Each row is a point on a tangle of strands that fork and nearly touch. The rows are in no order.
(in the rows, 128 means zero)
Points whose rows are less than 105 apart are linked; no others are. Some points are linked to none.
q550: [127  70 127  83 107 142 137  98 136 133 115 133 111 165 117 177 134  69
 115 108 127 143 139  95 120 144 132 175 128 143 134  90]
q182: [109  96 153 132 124 146 186 147 140 113 127  99 129 135 122 139 162 136
  86 154 104 127 113 148 194 149 168  97 157 104 112 135]
q718: [144 107  81  95 129 106  95 132  90 148 118 190 106 116 121  80 125  99
 167  94 156 164 178 117  81  94  87 165 136 120 132 100]
q317: [148 142 122 109 185 154 131 122 132 126 166 142 163 152 204 145 139 118
 116 147 141 139 143 147 120 135 207 158 108 183  64  67]
q167: [ 97 159 164 206 136 169 123 102 132 123 164  94 109 126 137 151  75 167
 147 142  79  42 121 122 133 152 111  88 152 127 154 217]
q386: [158  55 154 114 102 151 128 121 157 104 131  96 124 151 115 166  81  90
  96 128  85 119 128 108 114 165  91 154 139 146 146 154]
q83: [167 107 142  86 154 151 143  98 152  84 122  82 159 111 129 132 158 166
 117 165 107  93  95 135 130 184  61  85 137  93 102 149]
q668: [ 83 222 136 154  91  83  93 158  99 116  95 124 105  99  97 142  81 143
 134 153 180 116 113 108 123  75  96 102 118 158 211 157]
q384: [166  88 113  47 141 133 133 108 140 114 101 101 131 129 124 147 167 125
 125 117 122 129 136 114 119 153 104 131 134 127  93 111]
q165: [132 197 137 128 152 126  97 153 120 104 103  71 126  76 119  99 134 180
 161 158 146  81 106 122 147 136  74 101 131  65 138 170]
q961: [102 191 158 169 137 143 105 182 134 121 116  72  99  97 112 136  85 147
 174 146 138  62 112 110 146 136 105  87 131 100 179 202]
q250: [ 96 141 123 155 120 122 143 161 111 134 116 114  76 127  80 125 135 100
 134 109 161 121 131 130 145 106 148 125 110 111 151 114]
q93: [ 94  80 145 139 121 150 174 152 135 143 150 151 152 168 141 126 129 101
 113 142 140 169 144 149 177 145 218 123 115 152 104  91]
q613: [142  89  83  78 152 118 135 141 130 112 128 136 136 106 115  80 177 164
 172 115 150 165 161 127 116 146  93  92 131 107  74 110]
q946: [ 69 246 147 155  92  86  99 151 102  97 104 102 128 100 114 134  95 171
 117 157 170 125 126 127 158  82 134  99 119 125 198 162]
q966: [ 96  48 143  78 104 159 186 164 120 121 108  86 118 153  95 144 144 117
 104 118 137 138 134 103 175 158 157 133 150 127 115 100]
q828: [153  75 133 116  96 140 114  70 169 126 153 180 147 179 148 175  98  79
  79 102 112 157 136 119 103 127 143 171 107 164 130 124]
q199: [ 98 179 103 167 153  87 145 181  68 140 111 149 135  99 126  60 147 127
 160 127 180 165 171 168 134  89 166 110 132 132 141  84]
q823: [100 156 135 141 133 118 150 141 109 149 111 103  97 133 111 130 155 107
 125 113 149 132 131 141 147 119 177 126 107 115 137  89]
q971: [109 149 139 176 166 134 160 127 145 105 152 123 161  91 127 117 168 179
 121 178  90 107 122 148 211 138 110  74 159  65 117 164]
q237: [172 121 105  99 166 130 112 114 146 123 144 152 177 120 170  98 155 126
 138 124 125 161 155 165 117 124 150 126 113 142  55 113]
q592: [161 113 128 104 129 137 122  72 161 132 140 179 149 185 177 188 118  82
  82 108 110 142 136 132  99 136 176 175 115 172 109 106]
q440: [186  74 143  96 123 170 144  87 160  88 143 145 174 131 165 144 108 153
  63 134  91 135 135 160 134 157 121 132 155 138  86 166]
q635: [109 140 129 191 124 130 137 135 139 134 176 159 138 137 130 109 130 120
 120 116 114 140 140 182 148  95 178 115 103 126 125 132]
q684: [164 195 130 125 122  95 117  78 133 155 122 145 133 142 179 153 138 101
  99 108 120 138  99 139  76 109 151 158 120 137 156  98]
q709: [132 189 116 177 103  92 124 103 134 179 119 198 142 158 153 134 125  88
  97  98 146 150 106 151  69 102 128 166 116 172 180  84]
q889: [135 114 108 149 150 130 128 146 151 122 171 177 187 108 150  68 156 146
 154 148 110 169 152 182 162 105 150  99 130 121  67 142]
q739: [145 116 138 102 153 144 166 101 155  96 129  98 163 116 159 139 181 167
  93 147 101 118 110 151 167 162 140  81 148 110  79 138]
q153: [124 230 145 144 146  97 136 111 119 125 139  78 153 114 183 116 151 173
 101 148 122 119 126 154 156 143 208 113 132  98 123 113]
q808: [107 108 135 200 116 152 124 123 152 130 202 185 150 141 126 115 108 135
 117 115  99 145 135 175 149  89 161 110 111 140 121 154]
q81: [172  48 142  84 107 178 177 148 151 108 121 120 172 137 143 130 119 147
  80 133 127 157 113 125 172 167 128 143 153 120 100 148]
q337: [146 160 118  85 185 119 146 136 124 121 121  90 162 113 176 125 202 166
 150 125 146 132 133 126 117 150 168 106 132 141  65  69]
q653: [166 149 100 127 176 123 123 129 142 117 157 148 190  98 176  74 168 151
 150 132 121 161 147 184 128 116 151 111 127 130  66 125]
q869: [118  90  87  83 130 113 117 127  93 152 121 183  99 141 125  93 133  84
 163  95 170 166 181 106  97 137 131 157 132 121 123  73]
q350: [114 222 159 180  92 134 109 105 134 115 144  82  78 126 125 164  69 174
 109 129 124  71  95 112 123 133 120 121 113  98 184 168]
q733: [112 213 144 201  83 124 120 112 144 134 141 107  77 140 109 169  68 156
  94 110 131  76  85 102 120 127 123 117 103 134 195 153]
q155: [186  41 122  62 107 142 101 105 146 105 117 136 160 138 128 138 112 104
 118 132 117 151 150  95 116 152  83 167 136 146 101 139]
q137: [ 89 223 115 135 110  38 100 105  74 124  74 152 139 117 144 111 126 119
 124 160 155 148 120 143  96  78 136 122 121 170 175 100]
q47: [133 103 150 148 166 166 127 129 147 110 164 115 171 117 135 114 123 170
 140 175  82  73 112 148 141 156  45  86 165 110 111 201]
q405: [137 220 131 126  82  71  91  88 110 136  87 140 121 129 154 152 112 127
  98 134 129 126  76 116  76  93 107 153 122 137 192 125]
q447: [128 167 136 139 122 111 109 170 114 134  83  79  51 110  94 140  90 100
 166 133 154  83 115  86 107 122  91 134 118 115 183 151]
q37: [143  56 137 125 103 144 112 128 148 112 141 118 118 145  99 148  90  91
 113 130  94 128 135 113 119 137  98 153 120 147 138 146]
q841: [102 109 119  61 148 128 176 146 121 124 105  94 122 134 131 142 196 150
 153 106 146 114 138  99 141 161 164 102 144 124  80  63]
q933: [ 93  54 127 165 134 164 110 184 134 132 163 160 147 113  96  91  93 142
 170 164 109 137 133 139 171 108  94 108 141 128 112 199]
q975: [140 107  83  81 171 104 151 139 122 112 122 118 144 108 133  91 201 171
 174 107 168 169 159 131 110 150 115  77 135 113  64  89]
q159: [153  83 171 121 108 157 145 104 149  98 135  78 106 147 125 174  88 109
  73 134  68  91 108 117 120 176 107 136 146 136 144 163]
q277: [126  43 119 132  90 135  87 114 129 146 149 187 130 152  92 117  80  77
 151 113 135 167 157  92 104 111 104 175  97 148 135 127]
q930: [138 143 147  75 123 127 145  82 138 143 113  88 101 153 143 196 156 101
  96 109 111 101 103 102 120 144 167 154 130 122 128  95]
q665: [155 149 113  90 195 144 126 129 114 127 138 135 167 137 211 137 164 129
 139 135 141 140 146 130  99 133 186 160 123 177  55  53]
q303: [ 76  57 150  92  94 155 193 154 117 137 116 119 122 168 102 151 129  94
 113 115 145 142 138 115 177 155 186 143 138 145 120  82]
q364: [120 199 130 201  89 116 120 112 150 147 137 130  80 143 105 174  85 132
  89  97 134  86  83  98 102 120 109 138 101 145 197 134]
q804: [121 176 121 178 160 117 127 141 123 123 162 148 172  79 148  83 161 164
 140 137 113 128 142 190 157  92 148 108 136  99 118 162]
q601: [ 61  80 138 116 107 142 179 141 120 153 122 120  91 173  86 159 136  77
 125 105 155 137 142 111 159 150 179 146 115 137 135  71]
q650: [149 119 120  75 157 133 141 117 141  95  96  57 125 107 108 128 187 168
 142 151 130 105 103 117 127 172  80  87 127  88 101 128]
q7: [121 192 151  91 149 116 147 121 122 139 121  71 140 133 176 163 167 140
 121 120 126 102 106 117 137 144 209 124 131 127 100  66]
q972: [ 83 107 149 186 116 142 179 144 138 116 148 111 101 140 104 146 138 126
  91 151  98 121 116 150 197 133 175  98 136 106 143 145]
q354: [ 82  97  89 103 154 120 167 177  96 138 124 131 112 126 118  74 178 137
 166 109 164 155 174 122 147 153 159  93 144 112  82  73]
q158: [132 169 122 138 113 102 106 151 108 141  79 110  60 122 100 141  99  93
 153 129 152 103 108  86  81 110  80 151 120 122 200 137]
q895: [163 122 119 144 124 135  85  99 144 141 173 186 147 132 140 124 109 106
 125  96  96 149 142 164  95  82 119 152 105 144 122 145]
q884: [148 174 112 129 152 108 104 139 107 116 114 117 144  76 122  81 161 160
 147 126 140 126 127 159 131  93 105 112 130  96 119 139]
q233: [149 205 121 105 141  90  99 126  97 112  95 100 151  72 135  90 143 170
 134 130 139 126 115 145 117 102 100 113 133  99 135 136]
q908: [ 92 183 147 144 126 113 167 140 113 159 117  88 100 148 120 157 155 116
 118 118 152 114 118 133 155 132 197 125 110 114 145  80]
q473: [138 100 145  72 122 142 143  92 144 125 113 104 112 160 136 194 150  88
  87 107 113 114 119 109 123 146 153 158 131 140 121 102]
q274: [117 115 109 170  99 126 115 123 140 167 150 198 117 163 101 131 109  77
 126  86 146 158 134 128 101 100 115 164  87 150 155 100]
q759: [144 114  94  45 172 121 129 128 115 128 106 142 139 137 179 143 171 138
 167  96 159 138 166  84  79 157 148 141 152 153  67  51]
q552: [117 144 121 215 124 141 115 100 150 146 210 190 148 138 131 123  93 152
 115  92 109 131 132 179 107  72 143 121 111 163 131 166]
q528: [138 178 148  80 130 114 132  94 124 147 105  76 109 131 156 171 163 122
 110 113 119 104 101 108 127 138 168 143 121 113 126  90]
q579: [166 139 134 119 143 131  85 102 134 126 138 112 116 105 126 134 117 120
 123 123  96  97 118 135  92 118  81 143 125 112 131 157]
q299: [113  44 138 174  85 156 111 136 159 123 179 166 139 163  90 132  50 108
 112 113 104 146 115 111 128 116 118 141 104 176 152 154]
q723: [149 110 127 131 124 121  93 134 143 135 111  99  79 142 100 161  92  70
 163 122 100  90 122  90  72 134  71 167 127 132 171 158]
q633: [104  36 121 150 118 150 125 198 124 126 144 145 123 118  73  79  98 127
 177 162 122 140 147 115 165 125  96 117 131 127 116 177]
q480: [103  74 138 191 118 159 126 135 148 126 203 195 165 121 131 103 104 158
 121 144  86 156 135 168 172  91 143 105 140 128 106 180]
q407: [101  99 135 112 129 140 160 162 125 118  94  55  68 127  76 140 157 117
 128 145 130  98 118 100 168 154 133 109 138  97 130 120]
q352: [144 206 143 158 113 100 107 101 116 135 138 126 119 108 136 140 111 146
 101 116 119 109 106 152 108 100 133 132 115 114 162 146]
q474: [112 213 113 173  95  65 114 102 116 164  99 184 146 146 142 127 121 107
  95 122 148 142  93 141  79  91 121 146 120 187 189  98]
q297: [168 194 126 110 143  93 116  95 110 149 110 135 145 126 187 139 147 104
 115 117 130 144 121 145  80 109 158 150 129 145 131  82]
q582: [149  31 140  81 113 156 168 150 127 137 116 161 190 145 146 109 112 137
 111 127 160 182 141 104 173 160 185 143 141 151  89 120]
q831: [118 103 159 177 154 175 135 105 136 118 168 127 159 127 148 126  86 174
 139 160  65  64 118 143 130 153  70  90 183 136 121 224]
q667: [ 97 215 118 158 103  54 114 106  93 149  85 173 137 128 131 121 125 111
 115 138 160 144 110 138  91  76 126 131 121 182 185 100]
q71: [140  46 132 125 104 150 126 147 141 124 155 180 166 129 124  85 112 128
 121 140 114 171 144 145 167 115 142 124 119 135  89 158]
q913: [147 160 130 175 123 121 100  93 136 149 181 178 145 126 142 133 100 131
 114  90 104 132 127 172  86  72 128 140 111 145 142 145]
q593: [160  97 144  98 146 157 160 104 152  87 129 102 164 117 143 137 163 172
  95 159  99 111 103 149 154 170  96  93 155 105  92 153]
q97: [156 205 132 141  93  88 107  75 135 154 106 151 112 143 160 164 124 109
  82 112 122 125  78 123  69 102 123 161 121 135 189 119]
q391: [134 175 125 175  99 113 103 109 147 153 127 129  81 144 117 169  90 110
 109 104 119  95  80  93  75 117  89 162 110 141 199 138]
q414: [137  61 141 151 129 171  93 124 147 125 184 140 159 130 131 126  67 142
 132 135  73 109 132 145 108 130  78 124 147 157 118 207]
q559: [ 86 187 122 112 124  87 147 122  76 166  66 126  86 135 124 142 145 105
 132 116 182 136 119 103 102 123 150 148 137 130 186  60]
q523: [133 143 171 105 118 143 143  85 144 105 127  61 101 127 130 167 138 151
  78 138  89  78  98 119 150 172 143 109 131  94 127 145]
q150: [112 164 150 216 118 160 115  92 139 129 177 109  95 130 120 162  64 170
 131 118  96  60 108 127 108 126 119 108 124 142 166 195]
q143: [ 99  63 133  94 115 150 176 161 116 118 103  74  89 141  78 135 154 112
 117 138 131 124 129 103 174 161 135 118 145 112 122 107]
q189: [137  20 130 116  98 140 115 144 121 132 144 182 159 126  96  70  98 116
 142 133 136 178 163 110 151 118 131 134 114 143 102 148]
q96: [113 213 156 149 130 127  90 176 114 116 107  68 112  81 119 127  92 161
 161 155 147  67 113 115 148 124  93  99 137  87 173 191]
q300: [179  64 112  53 130 136 117 109 148 104 106 100 129 133 116 155 138 112
 118 130 109 126 136  98 107 160  73 155 136 133 103 126]
q141: [ 86 100 117 152  94 134 152 129 139 152 120 132  63 175  69 169 124  59
 120 100 156 127 124  91 124 148 123 167  98 140 174  92]
q793: [172 147  97 100 141 103  85 121  94 130  96 137 116  85 124 105 129 123
 158 116 127 128 127 133  68  84  61 154 139 122 146 137]
q241: [167 170 109  87 169 111 116 108 107 144 108 135 147 122 205 133 158 115
 136 116 138 148 138 128  86 122 164 159 134 159 100  59]
q994: [180 116 110  93 121 129  87  76 140 131 108 130 107 140 148 164 140  77
 115 111 105 122 118 102  71 120  94 180 122 125 154 115]
q585: [143 130 110 113 165 132 132 144 133  97 113  84 129  89  96  98 179 172
 171 153 134 107 115 132 136 149  64  82 126  80 108 141]
q736: [155 128 119  60 175 124 153 115 151 111 115  98 165 131 169 153 185 154
 127 120 128 126 124 136 130 160 169 114 135 144  54  92]
q532: [164 134  81  96 131  94  96 115  79 138  99 172 115 103 140  90 137 107
 159 102 145 157 156 122  62  86  81 163 146 124 138  99]
q276: [ 85  55 103  90 127 128 180 173 106 126 123 129 121 135  97  87 168 133
 150 123 158 159 164 106 172 157 152 104 144 116  83  92]
q735: [105 144 126 162 155 125 159 146 141 113 136 114 137 101 121 108 184 163
 127 163 115 118 126 154 201 132 145  83 149  77 109 148]
q520: [124 183 165 128 121 129 136  79 141 116 135  74 105 132 146 156 144 163
  87 137 102  89 109 135 164 157 177 110 125  82 129 138]
q604: [119  41 136  75  96 139 134  95 130 140 111 166 141 181 124 172 113  70
 120 102 158 165 147  76 128 158 157 191 132 159 129  87]
q424: [115  88 126 182 115 150 100 127 150 132 185 152 124 150  99 141  77 116
 124 107  94 125 118 141 108 101 106 138 106 154 147 168]
q398: [169 151  91  61 168 108 118 111 111 143  93 132 140 115 192 121 175 123
 150 105 143 148 146 108  70 131 138 149 149 145  96  63]
q294: [106  90  89 139 135 123 144 171 120 123 138 162 137 111 100  61 163 140
 175 134 146 169 165 151 170 114 138 100 127 101  88 126]
q188: [ 98 176 111 165  94 102 142 127 114 175  85 167  89 151 103 139 131  85
 108 105 180 136  99 109  91 112 110 168 119 150 203  81]
q89: [111 129 132 130 138 131 137 164 125 114  93  62  67 111  79 125 146 124
 151 145 139  86 125 108 161 144 115 109 123  90 142 140]
q958: [137 221 116  92 136  61  94 113  85 111  69  95 151  80 158  90 144 165
 128 137 137 146 116 138 109 105 124 116 141 120 131 111]
q632: [128 192 119  87 161 100 144 134 106 137  94  60 140  99 157 106 196 176
 153 115 155 133 125 110 128 151 165 103 139 111  96  69]
q192: [ 91 177 125 142 107  95 151 124  97 172  76 125  70 151 104 153 141  89
 125 105 176 125 107 106 109 124 138 157 121 132 191  68]
q719: [ 71 103 126 144 106 135 162 130 127 165 125 141  82 175  82 160 127  73
 126  98 163 141 134 116 141 141 149 158 102 136 154  74]
q488: [187 102 106  85 150 123  90  94 150 130 141 189 169 135 175 114 129 106
 131 115 117 168 163 150 100 116 143 161 110 157  71 121]
q41: [160  44 152 122  83 153 117  94 158 117 153 169 155 173 135 158  70  89
  77 110 105 166 129 108 123 136 135 170 111 161 135 139]
q861: [ 86 120  97 137 159 131 157 180  95 145 145 138 130 124 139  70 167 127
 167 129 165 168 177 149 157 132 190 108 134 125  85  63]
q614: [136 211 167 155 135 145  86  86 116 110 150  88 129  94 153 126 100 192
 131 140  97  56 109 132 122 140  85 117 142  83 130 199]
q469: [157  80  83  88 140 122 102 141 114 113 128 152 120 104 100  72 141 140
 179 113 141 153 175 120 104 126  72 124 129 106  87 125]
q849: [177 132 115 107 150 132  77 128 125 130 126 128 124  88 117 104 129 130
 158 121 113 115 131 134  86 106  54 147 130 120 120 150]
q803: [118 222 122 104 119  45  89  95  81 117  65 120 151 102 164 106 129 134
 126 154 136 145 114 135  98  87 134 130 133 148 155 103]
q94: [ 93  99 133 169 156 150 139 195 141 118 129 109 127 105 100 114 115 137
 180 173 109  86 124 137 173 152  72  87 161 108 133 204]
q50: [100 123 115 186 129 148 115 184 115 131 149 145 104 115  82 103 113 123
 163 114 142 133 143 150 143  79 117 120 110 119 138 163]
q32: [127 204 143 127 162 115 144 130 117 135 135  76 150 114 182 126 168 157
 116 144 126 120 127 140 146 142 214 114 125 119 109  83]
q978: [102 107 102 186 127 146  97 180 119 150 165 179 115 129  77 108  88 115
 178 106 150 144 144 139 116  67 101 134 101 149 148 163]
q786: [143  68 129 136 131 142 149 142 153 119 165 188 197 118 155  82 133 151
 121 155 110 179 143 167 179 124 151 102 136 133  72 154]
q947: [119 121 140 197 131 157 106 117 144 127 182 132 110 131 111 148  78 136
 127 119  90  89 114 139 111 113 107 118 125 142 156 188]
q120: [140  42 112 113 106 129  83 118 123 144 149 198 140 131 106  85 101  94
 159 118 139 173 168 106 114 109 118 154 103 144 111 132]
q396: [156 110 163  97 122 145 136  94 148 103 121  67  97 131 125 175 118 117
  77 143  82  79 101 111 127 171 113 130 138 123 133 150]
q605: [116 144 141 140 134 127 123 176 127 121  85  61  47 113  78 136 106 104
 164 137 149  75 124  88 137 140 107 114 119  98 165 146]
q862: [155 132 120 142 102 124 104  93 151 138 120 139  89 162 126 175 121  76
 115 105 117 112  98 100  64 120  95 180 111 134 187 120]
q941: [119 111 172 182 130 172 135  95 136 108 158  92 123 133 140 146  73 159
 128 146  58  49 120 134 119 169  88  94 163 140 140 215]
q533: [100 121  98 181 109 123 104 154 118 165 143 202 106 135  82 106  84  92
 160  89 168 164 146 133 102  76  98 157  97 148 157 120]
q433: [ 92 167 105 171  99  96 130 142  99 163  87 184  95 138  92 118 116  85
 131 105 188 145 121 119  92  87  95 152 119 162 203  98]
q674: [177 152 136 108 127 129  99  72 145 123 130 115 109 124 152 162 133 109
  94 112  92 107 110 121  93 125 113 149 122 117 131 135]
q289: [109 193 154 188  95 112 163  88 146 145 158 112  93 160 123 172 120 133
  70 105 123 101 100 136 133 139 188 120 101 128 153 118]
q348: [147 140 100  84 193 118 149 143 116 118 126 105 160 116 175 104 202 176
 170 120 160 157 151 126  98 154 151  94 131 144  50  70]
q568: [146 159 133 118 163 129 113 142 136 107 112  71 135  89 110 104 145 168
 174 164 128  75 110 130 128 154  49  88 130  75 119 172]
q223: [124 171 108 124 114  88 106 144  70 132  68 143  73 102 101 117 114 107
 156 124 171 125 127  99  83  81  80 141 135 131 196 122]
q527: [105 211 133 100 146  90 144 145  78 150  81  72 125 114 157 121 160 157
 141 129 163 133 128 112 128 130 183 118 143 119 125  57]
q631: [116  36 126 157  86 139  92 135 144 141 157 166 130 162  75 125  62  80
 146 117 124 155 141  88 113 119 100 163  96 161 157 146]
q839: [163 137 129 107 143 132 125  82 151 135 146 158 146 163 185 168 132  93
  93 117 108 133 132 148 100 133 182 153 118 161 103 100]
q111: [180 107 117 109 128 131  87  92 146 132 153 187 157 135 152 128 119  98
 125 106  98 155 153 153  95  99 119 163 107 144 104 133]
q319: [154  92 116  45 149 137 153 113 148 108 105 113 159 142 148 159 168 142
 115 116 126 133 131 121 132 161 150 122 140 145  71 104]
q898: [153  28 160 109  87 159 156 137 135 131 132 160 173 156 132 123  89 108
  84 112 147 178 129 105 166 150 171 159 131 147 116 133]
q135: [152 144 145 114 146 134 146  89 146 124 149 124 136 150 170 164 141 111
  85 117 101 115 131 150 129 141 191 129 120 144  97 110]
q866: [121  78 125 151 144 161 106 153 145 120 172 156 159 105 113  96 124 154
 154 157  94 128 133 161 153 108  82 107 144 120 104 190]
q836: [ 87 143 145 183 157 157 122 188 141 126 136  93 101 107 108 133 102 134
 180 158 119  69 126 125 167 135  98  74 149 108 158 223]
q2: [161  43 131 113 127 167 149 149 153 109 148 150 194 115 129  93 117 174
 132 173 112 159 112 143 160 152  67 108 150 108 100 168]
q502: [ 79 107 123 196 155 154 143 177 137 117 164 155 144 100 101 111 142 159
 147 175  94 131 134 148 214 104 104  87 165  96 118 187]
q756: [100 157 103 157 153 114 152 175  88 145 129 140 130 118 134  70 160 121
 159 127 159 162 172 165 149 110 181 113 125 127 108  80]
q485: [122 227 146 103 105  95  83 121 107 108  77  67 106 104 135 134 104 165
 117 141 139 119  96 127 132 116 107 133 127  85 165 137]
q977: [103 235 160 165  89 113 115 107 127 110 132  82  99 127 134 149  92 179
  94 130 131  94 108 131 150 129 159 121 118  76 170 157]
q365: [124  53 112 111 129 145 135 168 135 110 129 124 124 119  81  85 134 136
 169 155 125 134 148 125 146 148  81 113 136 112 104 148]
q934: [174  84  89  85 139 128  83 129 126 122 128 148 131 106 108  95 134 131
 173 120 125 141 166 122  86 120  52 147 128 122  98 138]
q70: [128  35 143  95  91 134 135 107 129 139 127 177 152 163 117 128  97  83
 114 116 153 181 154  95 147 145 164 167 114 159 119 105]
q620: [112  39 112 116 124 150 169 194 132 105 110 105 115 116  78  88 140 150
 163 170 137 145 140 114 164 166  77  99 150 103 108 141]
q704: [141  63 143 130 152 162 155 156 155 105 145 121 187 116 122 106 119 170
 151 189  92 117 108 142 147 163  34  88 165 100 111 187]
q470: [115 117 136 177 144 159 110 130 137 121 178 137 134 111 125 116 115 150
 134 137  87  97 122 161 137 103 106 108 143 117 124 188]
q500: [136 108 111 102 155 133 124 127 119 156 143 175 146 153 167 117 136  90
 149 118 149 173 169 130 113 128 180 162 109 161  89  68]
q785: [ 93 136 125 184 124 142 134 178 118 126 136 121  82 117  78 123 123 112
 147 130 148 108 134 138 153  99 132 114 109 110 156 155]
q107: [182  56 148 104 111 166 111 106 163  96 157 157 182 127 147 126  88 151
  88 135  89 146 128 143 130 145  92 138 140 141  95 180]
q815: [135 115 123 113 162 151 125 119 134 150 153 181 159 175 190 143 121  93
 132 137 154 160 150 129 110 133 197 176  99 189  88  57]
q322: [147 102 118  64 143 129 143 120 134 109 100  71 112 114 106 136 180 147
 132 131 127 113 121 109 135 165  95 107 135 108  99 115]
q151: [117 126 136 126 145 136 166 133 142 113 129 100 133 122 138 130 176 142
 102 142 110 118 119 154 181 144 169  99 142 103  97 126]
q285: [182  34 140  94 108 158 108 128 153 106 138 145 177 126 125 114  92 137
 108 144 107 155 139 125 130 148  95 151 134 142 103 168]
q595: [ 97 198 121 148 100  81  96 142  82 122  80 146 102 102  97 132 101 123
 141 143 178 122 114 112 100  59  86 117 123 163 201 140]
q598: [ 95 133 136 195 121 131 158 142 142 131 161 137 116 146 112 130 143 120
 106 131 113 129 129 167 174 114 187 101 113 117 132 131]
q929: [106  93 150 166 120 144 136 163 148 114 123  76  73 143  82 158  80  88
 140 133 100  78 117 108 127 158 107 117 122 136 168 169]
q484: [164 105 148 101 129 151 144  82 159 102 144 132 149 132 163 156 131 131
  71 124  85 122 129 160 140 149 151 127 134 139  94 145]
q215: [ 97 207 155 155 104 101 156 117 132 165 127  93  89 161 119 173 131 123
  80 108 151 106  96 122 144 137 189 130 100 115 171  89]
q722: [102 202 132 102 137  86 143 127  76 163  77  90 108 124 153 136 151 123
 138 120 159 130 118 108 114 121 178 137 135 129 148  49]
q187: [ 96 237 140 136 105  86 106 143  96 110  89  90 125  98 124 119 110 165
 116 144 158 130 120 131 151  96 142 111 121 100 176 144]
q950: [124 105 109  99 126 125 127 121 112 154 124 172 117 147 135 118 137  76
 152 102 152 165 167 121 107 125 153 161 118 136 111  77]
q410: [128 153 107 181 103 117 117 106 156 184 147 214 135 169 134 134 116  81
 102  83 138 156 116 143  83 108 124 174 101 171 160  87]
q248: [114 220 160 165 111 110 136 101 130 121 144  90 117 121 153 138 131 170
  94 137 118 101 120 146 161 137 192 111 119  78 150 138]
q204: [137  30 120  63 121 146 185 158 128 128 110 147 183 142 138 105 142 161
 132 131 165 184 140 105 170 172 168 120 147 143  70 106]
q664: [ 98 102 120 171 160 151 145 184 142 107 139 126 140  94  92 104 148 157
 163 184 102 112 125 137 195 133  74  84 158  94 116 182]
q462: [110  42 110  70 130 139 190 166 118 121 118 136 164 143 130 100 160 166
 155 136 165 178 150 101 161 171 159  95 152 131  66  94]
q857: [136 217 142 115  99  91  84 114 106 121  80  99  98 114 134 150  96 140
 113 143 132 113  88 110  93 103  93 142 125 109 191 141]

Follow the links from the first point to the second, and from the first to the third. Name the last point that the two ways share.
q593, q348, q285 => q384
q386, q604, q364 => q248
q188, q613, q322 => q337
q155, q527, q182 => q384

A fork is a point with three links, a tip a point with one. Leave the first point through the second and follow the links. Name the first fork or tip that comes.
q632, q527 => q433
q653, q889 => q947
q533, q978 => q289
q469, q613 => q337
q585, q568 => q502
q532, q718 => q241
q137, q803 => q884

A fork is a point with three links. Follow the links from the first point to the second and name the forks in between, in order.
q664, q319 => q650, q384
q337, q285 => q384
q593, q722 => q650, q384, q337
q869, q684 => q241
q502, q83 => q650
q550, q159 => q248
q285, q568 => q384, q650
q736, q559 => q337
q933, q120 => q947
q994, q241 => q849

Name the points in between on the shortest way along the links from the first point to the second, in order.
q141, q595 => q719, q601, q303, q966, q143, q407, q89, q605, q447, q158, q223
q274, q908 => q533, q978, q50, q785, q250, q823
q188, q593 => q192, q559, q722, q527, q632, q337, q736, q319, q384, q322, q650, q83
q71, q488 => q786, q889, q653, q237
q94, q285 => q836, q961, q96, q165, q568, q585, q650, q322, q384, q300, q155
q237, q470 => q653, q889, q786, q71, q189, q120, q277, q631, q299, q424, q947
